Each row is a point on a tangle of strands that fork, close into loops and nearly touch. The rows are in no order.
In the rows, zero is written as 100.
Points whose rows are less than 77 apart are linked; no others are. Some points are linked to none.
J_377: 116, 102, 82, 73, 106, 122, 105, 79, 122, 80, 158, 80, 84, 91, 112, 92, 88, 91, 75, 111, 114, 115, 84
J_247: 52, 107, 95, 133, 60, 83, 132, 132, 124, 124, 119, 121, 104, 83, 127, 110, 101, 96, 80, 97, 159, 58, 92
J_941: 57, 39, 94, 116, 131, 154, 127, 90, 103, 106, 68, 72, 139, 126, 90, 144, 118, 97, 98, 69, 110, 73, 114
J_643: 93, 109, 86, 101, 93, 83, 89, 90, 112, 90, 54, 106, 92, 120, 96, 125, 110, 89, 131, 122, 69, 109, 88
J_945: 93, 76, 93, 103, 131, 169, 111, 80, 129, 64, 126, 55, 150, 119, 83, 131, 79, 133, 85, 76, 119, 75, 106
J_777: 114, 120, 119, 116, 81, 96, 102, 89, 113, 88, 78, 94, 103, 113, 84, 102, 96, 131, 133, 109, 84, 131, 89
J_335: 100, 55, 86, 78, 138, 129, 97, 86, 93, 86, 78, 84, 124, 126, 67, 144, 104, 94, 105, 91, 100, 98, 129
J_382: 131, 101, 83, 139, 80, 73, 95, 89, 133, 107, 79, 112, 75, 58, 86, 84, 120, 66, 139, 135, 74, 160, 110
J_741: 72, 82, 89, 182, 67, 112, 151, 105, 150, 121, 100, 118, 115, 71, 110, 115, 123, 80, 121, 100, 139, 107, 111
J_401: 154, 41, 86, 111, 124, 181, 109, 77, 135, 82, 132, 49, 128, 90, 60, 82, 96, 115, 94, 71, 98, 128, 123
J_465: 115, 102, 110, 108, 112, 73, 96, 143, 56, 129, 123, 140, 103, 68, 102, 53, 100, 56, 69, 105, 113, 112, 133
J_143: 93, 144, 114, 98, 78, 52, 80, 109, 60, 105, 33, 115, 86, 107, 106, 105, 105, 137, 137, 93, 62, 85, 73
J_369: 117, 85, 108, 128, 103, 84, 101, 129, 92, 123, 133, 118, 110, 69, 97, 73, 110, 73, 85, 104, 123, 124, 137
J_581: 113, 136, 92, 90, 99, 41, 80, 114, 48, 123, 78, 150, 70, 72, 122, 86, 118, 60, 96, 87, 66, 71, 95
J_326: 104, 75, 118, 105, 107, 94, 100, 130, 86, 122, 114, 118, 121, 88, 95, 97, 100, 87, 82, 80, 135, 107, 133
J_241: 68, 103, 122, 106, 77, 81, 110, 128, 73, 122, 82, 112, 116, 115, 119, 103, 96, 144, 100, 87, 120, 58, 102
J_287: 155, 95, 94, 98, 98, 110, 87, 77, 122, 95, 93, 72, 95, 97, 67, 62, 121, 108, 118, 124, 64, 177, 107
J_676: 92, 85, 117, 96, 113, 155, 111, 91, 106, 76, 109, 66, 139, 134, 92, 118, 86, 145, 84, 70, 116, 78, 112
J_579: 88, 80, 54, 142, 91, 119, 137, 77, 180, 106, 111, 94, 99, 79, 95, 133, 118, 44, 115, 130, 105, 128, 93
J_477: 102, 100, 82, 108, 86, 95, 106, 96, 132, 103, 121, 105, 83, 88, 115, 110, 103, 74, 97, 121, 113, 110, 90
J_384: 48, 79, 84, 65, 123, 110, 100, 99, 96, 86, 96, 64, 107, 140, 123, 128, 87, 120, 81, 94, 99, 43, 89
J_27: 72, 155, 122, 103, 61, 87, 108, 106, 100, 94, 97, 106, 86, 110, 125, 96, 88, 156, 106, 106, 107, 75, 70
J_621: 89, 148, 123, 139, 65, 78, 98, 97, 118, 88, 61, 99, 89, 104, 95, 96, 95, 142, 155, 117, 81, 124, 82
J_66: 130, 87, 137, 81, 136, 86, 70, 132, 26, 111, 105, 116, 120, 114, 74, 79, 82, 103, 73, 84, 99, 109, 142
J_129: 62, 179, 99, 95, 69, 55, 101, 102, 84, 103, 102, 134, 41, 66, 142, 80, 95, 96, 111, 91, 93, 46, 44
J_116: 73, 135, 76, 88, 87, 78, 109, 102, 116, 107, 120, 118, 56, 87, 135, 109, 99, 68, 84, 119, 118, 63, 57
J_832: 73, 188, 126, 92, 68, 64, 101, 107, 82, 93, 106, 122, 51, 75, 138, 63, 91, 138, 110, 92, 101, 67, 59
J_810: 101, 58, 88, 103, 135, 139, 109, 83, 125, 80, 98, 82, 127, 115, 82, 139, 100, 85, 94, 91, 109, 102, 115
J_154: 79, 158, 89, 69, 86, 69, 98, 95, 89, 99, 110, 129, 48, 84, 135, 97, 96, 75, 97, 107, 101, 56, 58
J_828: 129, 93, 79, 115, 78, 119, 112, 88, 143, 90, 130, 70, 97, 89, 90, 79, 116, 115, 105, 122, 91, 149, 101
J_911: 65, 129, 99, 122, 84, 131, 123, 75, 153, 80, 105, 71, 122, 132, 110, 118, 91, 137, 108, 116, 93, 101, 77
J_630: 160, 82, 99, 83, 114, 135, 83, 76, 113, 81, 111, 55, 103, 103, 59, 74, 110, 122, 105, 110, 73, 167, 106
J_977: 105, 49, 93, 109, 149, 171, 114, 76, 118, 79, 102, 65, 147, 116, 75, 132, 99, 111, 97, 66, 113, 91, 120
J_298: 73, 112, 109, 81, 78, 69, 89, 99, 70, 100, 50, 95, 93, 138, 108, 109, 97, 138, 114, 100, 74, 63, 73
J_831: 106, 145, 142, 65, 97, 67, 72, 107, 44, 101, 80, 120, 90, 107, 111, 78, 88, 137, 101, 89, 80, 95, 86
J_879: 151, 84, 100, 72, 126, 120, 77, 79, 98, 72, 116, 75, 99, 114, 64, 91, 86, 117, 100, 101, 80, 144, 119
J_49: 73, 91, 93, 153, 62, 82, 133, 134, 133, 130, 121, 132, 99, 70, 125, 110, 108, 69, 89, 96, 159, 79, 105
J_631: 118, 144, 105, 105, 99, 56, 80, 121, 55, 120, 103, 152, 79, 58, 110, 57, 112, 59, 94, 98, 76, 105, 103
J_704: 167, 58, 71, 97, 121, 156, 96, 64, 136, 82, 127, 43, 106, 98, 60, 90, 102, 104, 103, 100, 76, 144, 116
J_623: 69, 122, 84, 101, 72, 87, 119, 111, 121, 108, 136, 124, 77, 77, 141, 107, 92, 79, 75, 102, 141, 63, 73
J_815: 141, 79, 108, 78, 157, 105, 71, 126, 63, 95, 147, 90, 103, 92, 68, 59, 87, 74, 68, 90, 103, 126, 140
J_107: 141, 87, 73, 102, 80, 126, 97, 81, 129, 108, 123, 61, 86, 70, 77, 62, 128, 111, 100, 129, 78, 169, 106
J_513: 112, 64, 71, 103, 113, 130, 118, 95, 135, 94, 114, 90, 115, 100, 92, 135, 104, 56, 101, 101, 114, 109, 116
J_186: 85, 96, 78, 169, 59, 117, 141, 96, 172, 111, 110, 93, 96, 65, 111, 100, 125, 92, 128, 125, 111, 123, 95
J_635: 80, 113, 123, 120, 91, 121, 113, 81, 110, 91, 55, 92, 124, 131, 84, 120, 109, 135, 140, 108, 77, 122, 93
J_47: 125, 117, 99, 126, 85, 53, 85, 110, 84, 117, 87, 139, 80, 66, 95, 75, 109, 64, 106, 111, 86, 124, 110
J_624: 87, 78, 99, 69, 136, 101, 82, 125, 78, 107, 145, 115, 102, 78, 114, 103, 85, 61, 42, 80, 150, 58, 114
J_663: 84, 112, 89, 119, 84, 149, 133, 75, 162, 76, 137, 56, 122, 109, 114, 111, 90, 120, 93, 109, 104, 101, 74
J_678: 118, 102, 122, 97, 104, 53, 75, 133, 36, 129, 62, 133, 108, 104, 88, 85, 101, 88, 94, 91, 76, 89, 124
J_293: 116, 86, 72, 115, 85, 147, 127, 78, 163, 78, 144, 58, 105, 92, 100, 93, 105, 107, 95, 113, 96, 127, 85
J_334: 101, 83, 103, 45, 156, 100, 76, 114, 56, 86, 151, 109, 100, 86, 97, 87, 86, 76, 45, 80, 138, 71, 125
J_721: 81, 49, 108, 77, 113, 74, 94, 112, 48, 117, 47, 102, 113, 129, 109, 106, 103, 120, 100, 74, 80, 60, 115
J_124: 104, 68, 106, 99, 114, 101, 95, 128, 97, 117, 148, 111, 119, 81, 111, 103, 90, 70, 58, 79, 156, 90, 123
J_850: 27, 54, 89, 127, 108, 139, 137, 86, 117, 119, 52, 71, 132, 124, 110, 137, 124, 96, 108, 83, 107, 69, 98
J_141: 122, 96, 74, 115, 86, 83, 105, 93, 133, 106, 110, 110, 78, 76, 96, 92, 111, 65, 116, 136, 88, 137, 100
J_958: 53, 99, 97, 110, 74, 97, 122, 125, 102, 119, 101, 101, 113, 113, 130, 121, 98, 115, 89, 96, 142, 48, 86
J_644: 99, 68, 108, 83, 106, 60, 86, 129, 31, 124, 50, 125, 105, 122, 98, 101, 107, 102, 98, 81, 79, 66, 122
J_248: 58, 42, 111, 91, 107, 102, 108, 110, 62, 116, 44, 88, 125, 143, 100, 111, 106, 133, 109, 79, 91, 57, 113
J_347: 109, 156, 89, 91, 86, 41, 76, 99, 79, 106, 76, 142, 53, 67, 114, 91, 112, 66, 119, 97, 56, 92, 74
J_813: 130, 99, 130, 83, 140, 98, 70, 141, 28, 103, 132, 113, 106, 97, 88, 39, 86, 83, 65, 92, 97, 120, 138
J_98: 96, 142, 129, 79, 84, 85, 97, 102, 89, 99, 134, 111, 83, 95, 131, 58, 82, 124, 78, 103, 120, 90, 81
J_889: 58, 88, 78, 160, 68, 97, 145, 114, 153, 127, 97, 125, 99, 79, 118, 130, 120, 73, 113, 108, 140, 81, 100
J_671: 89, 60, 86, 86, 115, 103, 84, 92, 84, 97, 55, 84, 113, 133, 85, 138, 112, 89, 115, 99, 80, 88, 108
J_54: 133, 87, 138, 82, 125, 94, 71, 110, 50, 102, 69, 109, 118, 129, 70, 96, 98, 117, 101, 92, 85, 113, 132
J_536: 106, 119, 99, 72, 96, 107, 105, 90, 107, 89, 155, 104, 71, 83, 121, 69, 90, 98, 77, 106, 118, 109, 82
J_74: 119, 104, 103, 54, 127, 81, 74, 97, 69, 101, 113, 116, 83, 96, 101, 97, 93, 66, 74, 104, 102, 96, 113
J_750: 99, 157, 115, 65, 90, 53, 69, 107, 48, 101, 60, 126, 69, 102, 114, 88, 93, 130, 117, 90, 64, 83, 67
J_467: 110, 115, 84, 161, 67, 74, 101, 90, 139, 100, 67, 113, 80, 71, 85, 103, 114, 79, 164, 135, 71, 155, 95
J_737: 90, 100, 76, 134, 78, 110, 128, 93, 160, 102, 123, 96, 96, 89, 108, 113, 103, 76, 107, 119, 113, 114, 83
J_341: 106, 153, 139, 72, 93, 76, 85, 106, 62, 97, 109, 115, 81, 93, 110, 53, 87, 137, 99, 94, 90, 109, 78
J_587: 110, 126, 105, 64, 105, 98, 74, 81, 92, 78, 97, 83, 92, 124, 98, 109, 77, 124, 105, 106, 85, 115, 78
J_742: 105, 147, 96, 70, 86, 63, 88, 90, 87, 102, 107, 139, 56, 76, 122, 84, 101, 62, 98, 110, 86, 87, 71
J_78: 123, 62, 86, 115, 115, 188, 116, 77, 139, 76, 137, 52, 143, 102, 88, 98, 78, 132, 90, 71, 115, 107, 101
J_729: 144, 77, 108, 69, 140, 110, 79, 101, 80, 91, 119, 88, 110, 116, 72, 90, 93, 100, 91, 86, 97, 123, 134
J_422: 96, 123, 115, 65, 101, 84, 76, 89, 78, 89, 67, 93, 93, 133, 98, 113, 93, 130, 107, 110, 77, 91, 80
J_447: 126, 101, 118, 95, 100, 89, 83, 91, 82, 96, 85, 106, 100, 115, 78, 94, 98, 118, 119, 105, 83, 133, 119
J_506: 89, 138, 96, 151, 63, 69, 100, 94, 123, 104, 52, 108, 77, 82, 94, 108, 107, 105, 157, 126, 76, 118, 80
J_331: 120, 110, 117, 39, 150, 96, 69, 100, 57, 87, 138, 111, 82, 93, 97, 76, 80, 85, 65, 96, 103, 96, 114
J_574: 56, 36, 107, 96, 126, 124, 119, 104, 72, 109, 59, 82, 136, 127, 100, 131, 113, 107, 98, 66, 115, 67, 120
J_420: 93, 101, 101, 76, 104, 98, 96, 98, 89, 97, 103, 100, 100, 115, 116, 119, 89, 107, 80, 99, 112, 72, 90
J_418: 90, 72, 109, 87, 107, 96, 103, 119, 79, 112, 88, 109, 119, 109, 102, 117, 95, 97, 87, 84, 120, 75, 123
J_283: 116, 108, 93, 76, 107, 126, 92, 73, 124, 66, 132, 72, 96, 117, 98, 114, 86, 119, 90, 117, 98, 109, 85
J_728: 104, 114, 90, 43, 118, 85, 76, 83, 73, 91, 104, 110, 71, 110, 119, 113, 89, 80, 76, 105, 98, 68, 84
J_792: 86, 102, 138, 96, 89, 110, 107, 108, 82, 101, 87, 98, 128, 130, 97, 105, 90, 151, 104, 84, 112, 90, 114
J_732: 100, 109, 83, 165, 59, 97, 132, 85, 163, 102, 90, 98, 88, 70, 95, 90, 122, 97, 148, 136, 90, 150, 102
J_962: 79, 83, 69, 83, 106, 82, 89, 87, 100, 95, 46, 93, 88, 132, 96, 141, 111, 76, 118, 120, 61, 86, 81
J_429: 96, 53, 58, 132, 114, 144, 124, 86, 172, 97, 120, 81, 117, 89, 96, 139, 115, 47, 103, 107, 117, 114, 98
J_734: 55, 125, 110, 142, 80, 121, 121, 89, 141, 93, 72, 87, 112, 132, 98, 120, 104, 138, 127, 107, 91, 92, 76
J_595: 122, 113, 126, 111, 91, 63, 78, 127, 60, 122, 77, 135, 107, 89, 86, 78, 99, 91, 102, 100, 82, 118, 115
J_165: 104, 105, 138, 94, 98, 135, 115, 94, 102, 85, 112, 78, 137, 136, 91, 96, 81, 173, 95, 77, 113, 99, 109
J_353: 132, 89, 98, 80, 128, 79, 77, 117, 70, 116, 124, 126, 93, 79, 93, 86, 93, 45, 75, 101, 107, 104, 125

How many points has the smallest loop of links through each point below? Write none if it is on no loop.
J_810: 17
J_536: 11
J_621: 24
J_467: 7
J_465: 8
J_624: 9

A fork is a point with three links, a tip a point with one. Leave the first point through the second and follow the links. Name the first fork or tip that comes.
J_447; J_54: J_630
J_850; J_941: J_154
J_154; J_742: J_850
J_107; J_828: J_777
J_247; J_958: J_945
